Points on a hilly landscape, in no order, each with its height.
A ball rolls from a point to the lowest of its 2 nearest points, and stops where none of them is lower. Distance is the straight distance between rows; heights are no part of it.
k_562: [-17   8  44 -27  57 -21  16 -15  10 -27  47  -8  -7 -29  22   0   2  -8
  27   0  -3   1  13]  (h 57.7)
k_464: [  3  22  47  -7 -30  23  31 -23 -33 -31 -12  -2  15  36  21 -35  11  15
  30   2   1 -16  18]  (h 71.1)
k_653: [ 28  47 -39   9 -12  11 -18  35   2  24 -15 -13 -19  13  10  35 -11  23
 -24   1  37  27 -70]  (h 53.1)
k_548: [-40  -1   9  13  36  21 -20  54 -67   5  -9 -19 -12  14  -8 -41  15 -36
  50 -19  23  20   7]  (h 36.3)
k_883: [  3  74 -26  12   5   8 -13  36 -30 -17   0   9  -8  15 -21  22  17  19
 -19   6  30  12 -38]  (h 45.8)
k_445: [  7  -1  12  44 -65 -25   7 -27  -8 -15  22  38  33   5 -43 -39  10  31
 -22  38 -27   5  -5]  (h 34.5)
k_848: [ 11 -12 -33   8  -5 -43  17  11  -1  44  62  12  -7 -20 -46 -57  17 -38
  -9  23  27  -9 -22]  (h 20.0)
k_520: [  0   2  -1   7  -3 -12 -31  14  58  38  -3 -22  -6 -22   3  63 -17  17
  -6 -11  10  18 -24]  (h 65.0)
k_33: [ -3  10 -14 -34  39   7  13   3 -33   1  20 -26 -24 -46  -4  -6  27  42
  38 -42 -10  -2 -30]  (h 49.5)
k_6: [ 23 -12 -24  21   7 -51  13 -25   8  38  36  27  -3  -3 -19 -45 -19 -24
 -32  37   0 -27   4]  (h 23.8)
k_57: [ -6  14  19 -18  30 -29  17 -31   5 -18  -9 -48  31 -43 -27  -7   7  -1
  -2  30   8  33  -1]  (h 19.9)
k_646: [ 30 -39 -24 -38 -45   0   3   4 -22 -10 -59 -46  40   3   4  -2  15   6
  -1 -23  41   1 -38]  (h 26.8)
k_248: [-17  22  29 -22  -9 -15  15  -5  30  -9  28 -27 -13  -8  -8 -61 -75 -19
  12  29   9  -3 -49]  (h 29.1)
k_490: [-36   5  -8 -25  30  17 -30   8  -5  -4 -64 -30 -29 -22  39   6  22  41
  -9 -36 -62   6  -6]  (h 65.3)
k_39: [-12 -42 -25 -32  48  25 -41  51   0  30 -48 -27 -13 -42  -4  24  -3  25
 -35 -30 -21  -2  -4]  (h 59.4)
k_345: [ 15  -2 -14 -49 -40  28  19 -19   0 -37 -65 -29  41  22  -1  32   4   5
 -12 -20   8  32 -38]  (h 31.9)
k_454: [  4 -50 -46  16  25  24 -15  -5  10  27 -28  19 -24  35 -21  -8 -52 -52
 -34   7  -2 -40  39]  (h 15.6)
k_432: [ 11  -8 -21 -52  32   9  11  22 -67  -8  18 -11   5 -50 -34  15   9  19
  29 -15 -11   6 -29]  (h 41.9)
k_293: [  8  16  37 -21 -10 -40  11 -32  15  37  27  15 -28  33   1  37 -34   5
   0 -33   9 -42 -17]  (h 68.4)
k_109: [ 34 -41  26  30 -11 -18 -15 -18  54  20 -13  19  18   5  36  44 -27  15
 -23 -10 -23 -20  39]  (h 60.8)
k_900: [ -4  33  23 -29 -22  24  50  -4 -27 -38  26  12  -5  44  12 -19 -23 -13
  37   6  22 -25  14]  (h 72.2)
k_21: [-15  13  47 -29  48 -24  15 -13 -23 -15  31 -36 -21 -27  18 -20  14   3
  57 -33   0 -12 -16]  (h 55.3)
k_476: [-43  16 -20  17  76  -5  -3  20 -14 -19  13  15 -47  11   3 -43  25  -3
  12  -5 -23  -2  63]  (h 76.6)
k_22: [-10   5 -31  -3 -38 -34  16  -8 -36   3  82  14  16 -23 -49 -37 -15 -12
   8  35  29 -14 -35]  (h 10.3)
k_26: [ 24 -13 -23 -10   5  -9  28 -47 -37 -33   6  14  27  29  -1 -21  -1 -50
   1  27  30 -22   7]  (h 73.8)
k_556: [ 19  16  -5 -31 -23 -21  68 -36 -23 -26  22  16  15  50   9 -35 -12 -43
   9  10  30 -29  -8]  (h 73.1)
k_374: [ 25 -43 -82   6   7  48  -8  39 -17   6 -38  45 -24  28  -5  44   2 -17
 -26 -28 -11   7  34]  (h 16.7)
k_279: [ 12 -27 -70  19  31  34  10  29  10  21 -11  29 -33  36 -35  21 -32 -34
 -17 -19  11  -2  35]  (h 10.7)
k_292: [ 19  61  12  38 -10 -16 -37   1 -15 -23 -10  25 -11  12 -11  26  55  44
 -26  28  16   8 -25]  (h 34.7)
k_788: [-11 -33   4  33  -5  46 -17   6  -2  30  33  37 -10  -3  12 -56  11 -84
  12  -2  31  -4  17]  (h 77.1)
k_989: [-13  40  35  -4  15 -46  20 -58  20 -30 -12 -25  10   3 -20 -16  24   5
 -19  19   5  12  -9]  (h 28.1)
k_974: [  5 -17  33  25  31  16 -15  19  15  12  17  13  -5 -24  13  39 -28   4
  18   9 -23   8  35]  (h 51.4)
k_886: [ -3  40 -30 -23 -35 -13  52 -28 -31 -22   7 -20  18  11   6  21  23  34
  18  -6  18  21 -34]  (h 20.7)
k_45: [-14  10   2   4  38 -21  33   2  42  -4   3 -29 -26  11  34 -57 -39 -13
  18   9 -16 -10  18]  (h 65.6)
k_73: [-22 -10  16  13 -63 -30  -8 -39  -1  10  10   9  28  -5 -60 -22   8   3
 -24  22 -10  -4   7]  (h 39.1)
k_361: [ 29  -1 -38   8  18  10  23 -11  -9 -13 -25  -1  -4  28  11 -18  23 -44
   0   4  34  -1  29]  (h 74.8)
k_362: [ 16  31  39 -10  14 -38 -18 -18  25  29  12 -12 -35  13  21   8  -1  26
  12 -31  -1 -37 -21]  (h 66.8)
k_887: [ 18 -13 -20 -31  28  -2 -13  36  42  46 -16  -5 -36 -21  30  78   4  -9
 -29 -37  -6  22 -20]  (h 62.5)
k_166: [ 15 -52   1   4 -19  -9  -7 -20  36  -6 -27   8  31   6 -12  47 -50   3
 -22  -3 -13 -12   5]  (h 59.5)
k_791: [ 24  39 -44  23  -1  -7  -7  41  30  22 -20 -34 -19  12  25  -2  28  34
  -2  -1  14  20 -24]  (h 59.1)
k_595: [-50 -24 -22   3  55   8 -52  41  16  19 -45 -37 -27 -35  14   4  16  17
  -6 -26 -24  23  15]  (h 62.2)
k_597: [ 11 -43  42  12 -31  46  -7  21   7  49  35  42  11   2  52 -48  13 -53
  39 -17   9   4  15]  (h 77.9)
k_63: [-39  33 -36 -10 -16 -21  27  -4   0 -22  48  -9   7  -8 -61 -35 -19 -42
   0  56  44  -2  -7]  (h 20.2)
k_307: [-19 -38 -65 -15 -10  38  -9  23 -16   6 -12  28   3   7 -14  58   2 -11
 -21 -12 -33   9  50]  (h 23.0)
k_746: [ 45  27  36  30  -3  11 -12  30 -18   0   6  17   0  -7   1 -27   0  30
   5  11  12 -12 -32]  (h 5.0)
k_631: [-15  57  34  -8 -12 -45  34 -55  -6 -24   9 -15  -4  26  -6 -23  48  18
 -14  11  -2 -30   8]  (h 34.3)
k_508: [-48  15  44   7 -69 -30 -12 -32  15  33   9  -7  -2 -18 -38  -4  33   9
  -8   6  11  -4   6]  (h 45.3)
k_37: [-19  -7 -42 -34 -31 -23  -6  -4  -2  -9 -39 -15  29  -4   1  52  66  42
 -49 -23 -22 -14  15]  (h 49.1)
k_102: [ 39   6   7  15  14  -2 -19  51 -19  10  29 -14 -20 -28   6 -22 -17  30
  36   3  18  -8 -45]  (h 21.4)
k_473: [  8  26 -23   7  -9  20  13 -13  -5 -21  -3  23  27  -4  13  59  20  13
  -7  -1 -22  42  19]  (h 49.6)
k_857: [ -1  -7  46   5 -35  31 -21   0  10   2 -10  -2  20  12   8  -5 -19 -44
  11  10  16  19 -37]  (h 79.7)
k_334: [ -4  -4 -15  40  36  12  -8  20 -14  -2 -13  -8 -14  23  11 -52  15 -23
   9  13  -1  -7  45]  (h 75.8)
k_524: [  6   4 -45 -11 -51  18  51 -30 -16 -35 -16 -19  32  30   6   7  -7   3
  20 -11  11  40 -45]  (h 28.6)
k_380: [ -5  19  11  37  -8  29 -33  33  61  22 -20   1   7  -7  29  51 -23  13
  11   1  13  36 -26]  (h 67.3)
k_53: [  1 -13 -17  -1 -20 -12  10 -13  43 -13  28 -14  -7 -30 -22 -45 -75 -18
   6  45  24  -4 -65]  (h 25.2)
k_542: [ 33  41  59  29 -17 -16 -15  11  10  -4   0  20 -20  19   1 -10  13  21
 -32  19   1 -16 -30]  (h 20.3)
k_364: [ 24 -64 -28 -13   7   4 -33  17   7  -5 -37  12  27   6 -11  46 -27  -9
 -34   0   0 -20   5]  (h 58.3)
k_183: [ 18   2  34 -25  18 -18  44 -25  12 -37  49  31  -1 -19  16  21   2  29
  38 -12 -16 -19  19]  (h 60.1)
k_434: [-19 -26 -32 -45 -32   1  -8  12 -26 -16 -29   1  28 -10 -30  66  11  48
 -32 -27 -30   2 -19]  (h 53.5)
k_627: [-27 -23  -8  37  -8  24 -18  19  -8  30   1  12 -20  13   0 -73  20 -57
  -3  10   0   0  55]  (h 76.5)
k_258: [ 17  21  21  20   0 -12  16 -10  31  20  -8  -4 -14  25  17 -49 -46  33
 -10  19 -21 -28   1]  (h 64.0)
k_485: [-17   0 -14  28  15   5 -19  -5 -33  10  26  46 -22  28  13  24  10  28
 -12 -17 -24 -46  65]  (h 34.6)
k_287: [  2  19  19 -18  -8  30  28 -13 -12 -23 -39 -28   3  27  27 -25  -5  43
  31 -22 -20  -3  15]  (h 69.7)
k_686: [ 27  17   4 -11  38   3  43 -11  38 -42  29  27   1  -2  38  13 -33  37
  21  13 -38   4   8]  (h 62.4)
k_391: [-32  -9   8  10  -9  15 -30  42 -32  -3 -30 -36   2  22  11 -30  34 -26
  46 -22  32  34  -7]  (h 33.1)
k_300: [ 15  50   1  20  25 -44  -1  -1  30  18  -4 -30 -36  -5  35  -3  15  46
  -7   0   0 -10 -45]  (h 63.8)
k_302: [ 20 -21 -12  15  -8  22 -11  45  -9   1 -35 -36   0   8  50 -16  31   7
  36 -39  25  14  13]  (h 26.9)
k_295: [ 17   9 -27 -43  42   5  65  -1  39   1  34  -4 -25 -15  44  11 -44  -9
  24 -12 -39  12  13]  (h 64.6)
k_271: [ 13 -23  31  32   9 -18 -21 -18 -13 -13  28  63   8 -18 -38  12  -1  33
 -21  21 -41 -30  34]  (h 42.0)
k_154: [-13  21 -32  -5 -40   2  -3  -1 -11 -35 -35   1  26 -15  29  56  70  24
 -16  -9 -24  25   8]  (h 43.3)
k_673: [ 24 -24 -16   2   5  24 -18  48 -38   9   9 -21   1 -50 -27   5   5  18
  44  -9  23  17  -5]  (h 32.9)
k_713: [-52  37  14  -6  -7   8 -11  11 -19 -27  33 -13  13  -7 -42 -59  -9 -47
   3  46  31  17 -10]  (h 26.6)
k_452: [ 30 -14  22  35 -21   1   4 -19  22  31   1  19  -3  23  35   4 -22  29
 -16  -4 -11 -37  21]  (h 62.3)
k_10: [-20   5  37 -29 -38 -39   2 -38  -3  37  15  17 -21  57 -29  31 -29 -14
 -49 -19   0 -38 -22]  (h 69.5)
k_663: [-21 -35 -37 -13 -25   6  -3  -9 -35  14   7  25  -1  14   4  55   1  21
 -15 -37 -24 -28  60]  (h 29.2)
k_609: [ 16 -47 -44  32   6 -20   7 -18  24  29  18  21  -7   3 -29 -15 -32 -44
 -26  20  15 -19  31]  (h 20.1)
k_257: [ -5 -13  57   4  31 -23 -17 -24  14 -17  -3 -24  42 -42 -27 -25   3 -43
  20  47 -12  48  -4]  (h 8.7)
k_340: [  9 -65 -34 -39   3  10 -33  25 -20   4 -51 -11  29 -31 -23  44  -4  22
 -18  -6 -17   2   3]  (h 56.6)
k_12: [ 24  -2 -26  -1  55   1 -24  34  26  48   1   9 -41  -9  30  35   9  15
 -10 -34 -25   7  -9]  (h 59.9)
k_100: [-19  -9 -20 -16  53  22  57  -1  24   7   1 -12 -22  18  35 -24 -35 -34
  32 -18 -23  12  32]  (h 66.3)
k_51: [ -2  11 -24 -19   6  24  13  -4   0  -4 -42 -35  -3  -4  31   6  -6  24
   8 -25 -34  22   1]  (h 67.9)
k_386: [ 28 -36  14  -7 -17   3 -17  13  -8  -5 -48 -58  31 -14  29 -17  30  21
  22 -21  21   4  -9]  (h 20.6)
k_891: [  4  16  20  29 -32  35  -8 -17  12 -22  -6  37  23  38  23  63   7  -2
 -11  10   5  14  35]  (h 54.2)
k_997: [ -8 -24 -11  17   9   5   5 -37  27 -19   9   7   6 -38 -49 -49 -54 -54
 -17  72   5   5 -30]  (h 20.4)
k_281: [-40  24  -1 -15  14  33  -5  20 -54  -2  28 -16  -8   5 -30 -31  -1 -40
  27   2  34  -3   5]  (h 32.3)
k_799: [-14 -21  86   6 -37  35 -34  21   5  20   2  33  24  17  31 -34   9 -49
  19 -19   4  17  -3]  (h 78.7)
k_919: [ 14  11   0   6  68  34   5  43  24  21  12  30 -36 -15  40  34 -30   8
  -1  -6 -27  13  -7]  (h 56.0)
k_954: [-22   5  41 -12 -64 -28 -20  -9  25   3 -25 -22  16   5 -17  30  51   0
 -24   4  31   7 -21]  (h 51.2)
k_789: [  0   9  42  34  47  10 -22   2  12 -29  28  36  -2 -38  -8  17  -4  30
   7  17 -33   6  24]  (h 47.2)
k_306: [-23  38  -9  -9 -25 -17  29 -45 -22 -25  -1 -28  10  10  18   5  62  34
  10 -23   9   2  18]  (h 32.1)
k_534: [ 24  15 -10  42 -25 -19   5 -24   2 -23  28  45  29  16 -28 -13  -5  -7
 -19  53   1   6 -27]  (h 29.8)
k_458: [-13 -19  37  23  -6   7 -24 -18 -39   5  29  76  -1   8 -14  30  -8  15
 -13   5 -23 -41  64]  (h 38.5)
k_31: [  9 -28  43  -5  29   4 -22 -39  21  -5  -7  -7  29 -26 -32 -36 -26 -68
 -16  42  -4  19  -9]  (h 15.2)
k_958: [-51  -8  43 -26 -42 -17 -31   4   7  -7 -36 -58  18 -42 -19  17  48  13
 -10 -22  15  16 -10]  (h 55.0)

Call two points neighbours if one is among the 2 nearest of the other. Go from one point of each pair to the other, from neighbour to neighbour, staying as low as possible. Name the highest point that can't be avoided.
k_154, k_886 | k_45
k_257, k_886 | k_631
k_746, k_386 | k_100
k_279, k_22 | k_6
k_279, k_386 | k_548
k_386, k_886 | k_345

For each start below, name the point where the ball stops.
k_974 | k_279
k_293 | k_746
k_21 | k_746
k_10 | k_746
